The views of a scene show one set of named points, each view turned or mirrored, and shifted as a whole, with a little noise and some points left out.

Scene 1
View 1
Neb: 4	-10	-16	5	4	4	19	-21	-6	-18	17	-4	-5	-13	-2	-15	-4	15
Sovab: -12	-6	-2	6	-12	-2	-2	-6	-11	0	4	-1	-3	-12	-1	-6	-1	-6
kal: -38	-21	-14	7	21	0	36	-11	1	-11	7	-22	18	-9	-11	-25	-21	8
Fipa: 2	0	-12	5	-4	4	17	-18	-8	-10	13	-3	-10	-5	-1	-11	-2	15
pev: 15	-10	-10	6	-9	1	3	-28	-19	-25	19	5	-15	-27	3	-4	9	4
neto: -5	-11	-7	7	-3	1	4	-8	-5	-1	5	-1	0	-11	0	-10	-4	-3
nok: 15	-2	-9	5	-10	3	1	-9	-3	3	5	5	-6	-8	4	-8	-1	4
vira: 5	2	-4	5	-11	6	3	3	4	18	-4	5	0	3	2	-10	-8	2
Vura: 29	13	-6	5	-21	9	-4	-1	5	20	-1	11	-10	7	8	-7	-2	12
gomub: -5	-7	-17	4	10	7	29	-15	2	-11	13	-12	3	-5	-4	-21	-12	21
medam: -10	-5	-3	7	-7	0	6	-5	-5	5	3	-1	1	-5	0	-10	-4	-2
Big: -7	2	-5	7	-6	4	9	-5	-3	6	3	-2	-2	2	-2	-11	-5	5
View 2
Vura: -8	3	26	17	2	-15	11	1	-5	-12	4	-21	14	-9	-3	13	1	-3
Fipa: -8	12	1	-6	9	-18	-2	-8	-9	1	-5	9	16	18	-4	5	-10	12
pev: -4	9	-1	-8	4	-29	0	-17	-14	5	-21	1	30	10	6	-16	-36	12
nok: -5	4	4	6	5	-16	9	-7	-5	-2	-4	-9	19	5	2	-2	-10	2
medam: -8	9	-7	4	6	-5	2	3	-6	-6	5	3	1	12	-5	7	-3	8
kal: -3	3	-42	-12	21	9	-7	-15	-4	20	7	23	13	44	-8	-4	4	15
Big: -7	8	-8	7	9	-4	4	0	-7	-4	5	1	2	9	-5	6	-5	4
Neb: -2	5	-1	-2	7	-15	2	-12	-9	6	-5	1	23	16	-2	-3	-9	9
Sovab: -4	4	-19	5	7	-5	7	-7	-7	-3	-1	-3	5	5	0	-7	-23	2
gomub: -6	10	-7	-8	15	-8	-7	-12	-5	10	0	16	17	32	-8	7	8	14
neto: -5	4	-16	2	8	-7	6	-11	-6	1	-2	-1	14	11	0	-9	-16	5
View 3
pev: -4	-16	10	5	-2	-12	-21	-5	1	-4	-13	-14	20	-11	8	-2	24	3
Neb: 8	-11	6	-3	1	10	-22	-2	9	1	-1	-9	7	-6	10	-4	13	-5
Vura: 15	4	3	-26	-14	-7	-6	16	-12	-7	-7	-3	-9	9	-14	-22	-3	32
nok: 3	-4	5	-10	-8	-6	-10	6	-10	-3	-7	-5	3	3	-2	-13	6	14
Sovab: -12	2	2	-4	-2	-9	-2	4	-17	10	-2	-8	2	3	3	-1	9	-2
gomub: 11	-2	6	-8	4	25	-22	2	14	5	7	-12	-7	3	9	-3	2	-15
neto: -7	-3	3	-5	-2	-1	-6	6	-10	8	-2	-6	1	4	4	-2	5	-3
kal: -7	5	0	-1	13	34	-11	-2	6	21	14	-6	-7	11	15	13	1	-42
medam: -5	6	1	-10	-2	1	-3	10	-13	9	3	-6	-4	7	1	-3	2	-4
Fipa: 13	-9	8	-6	1	13	-27	1	13	-3	-2	-10	3	-5	6	-8	10	-3
vira: 4	7	2	-19	-9	0	-1	12	-16	2	0	-2	-9	11	-9	-13	-2	12
View 4
Sovab: -2	20	4	14	4	-9	5	3	-1	-21	3	-7	2	-9	-14	-15	1	2
pev: -20	28	-16	-8	10	-3	8	12	-9	-8	12	-8	-1	-5	2	2	-23	9
neto: -4	20	2	10	-1	-1	1	8	-1	-18	5	-6	-2	-8	-11	-9	3	2
gomub: -5	-13	2	-4	-14	16	-1	8	-11	-24	8	1	-13	-6	0	-1	9	17
Big: -6	5	14	12	1	1	-4	-2	4	-29	7	-2	-7	0	-10	-12	6	7
nok: -15	26	8	6	4	2	-7	7	7	-18	10	-4	-5	4	-8	-1	0	3
vira: -6	22	22	17	1	3	-12	2	12	-26	7	-2	-7	5	-12	-7	13	1
kal: 15	-24	-5	9	-26	9	13	11	-24	-23	-4	-4	-8	-24	-9	-9	21	11
Neb: -12	6	-7	-9	-6	11	2	13	-10	-14	12	-5	-9	-5	2	2	-4	13
medam: -2	13	9	14	-1	-2	0	2	2	-26	3	-6	-2	-6	-12	-11	7	3
View 5
medam: 3	-1	2	-1	1	-8	-6	14	-3	0	0	3	4	13	-5	4	0	-1
Sovab: -2	4	-2	2	-3	-14	-3	6	-5	-1	-1	1	0	6	-10	5	-6	3
neto: 0	2	1	0	-2	-11	-7	6	-6	5	2	-3	4	3	1	6	-3	4
Vura: 9	-12	20	-4	-30	12	-11	4	-9	-11	23	18	18	26	-11	13	0	-1
nok: 3	-4	9	-2	-16	1	-8	1	-9	-1	13	3	11	9	3	7	-5	3
Fipa: 2	-8	-3	4	-5	4	-4	2	-12	2	4	-7	16	7	11	-4	7	-5
Big: 5	-7	3	2	-4	-4	-3	12	-5	-1	-1	3	7	15	-5	3	6	-6
Neb: 1	-5	-7	3	-4	0	-8	-2	-13	10	6	-15	13	-2	22	-3	4	1
vira: 10	-8	16	-6	-10	-1	-11	16	-3	-3	9	11	9	20	-7	11	1	-2

In a view up to two points have been moved. Name them for each view, in the order of its rows, or write -.
view 1: -
view 2: medam, Neb
view 3: Fipa
view 4: -
view 5: -
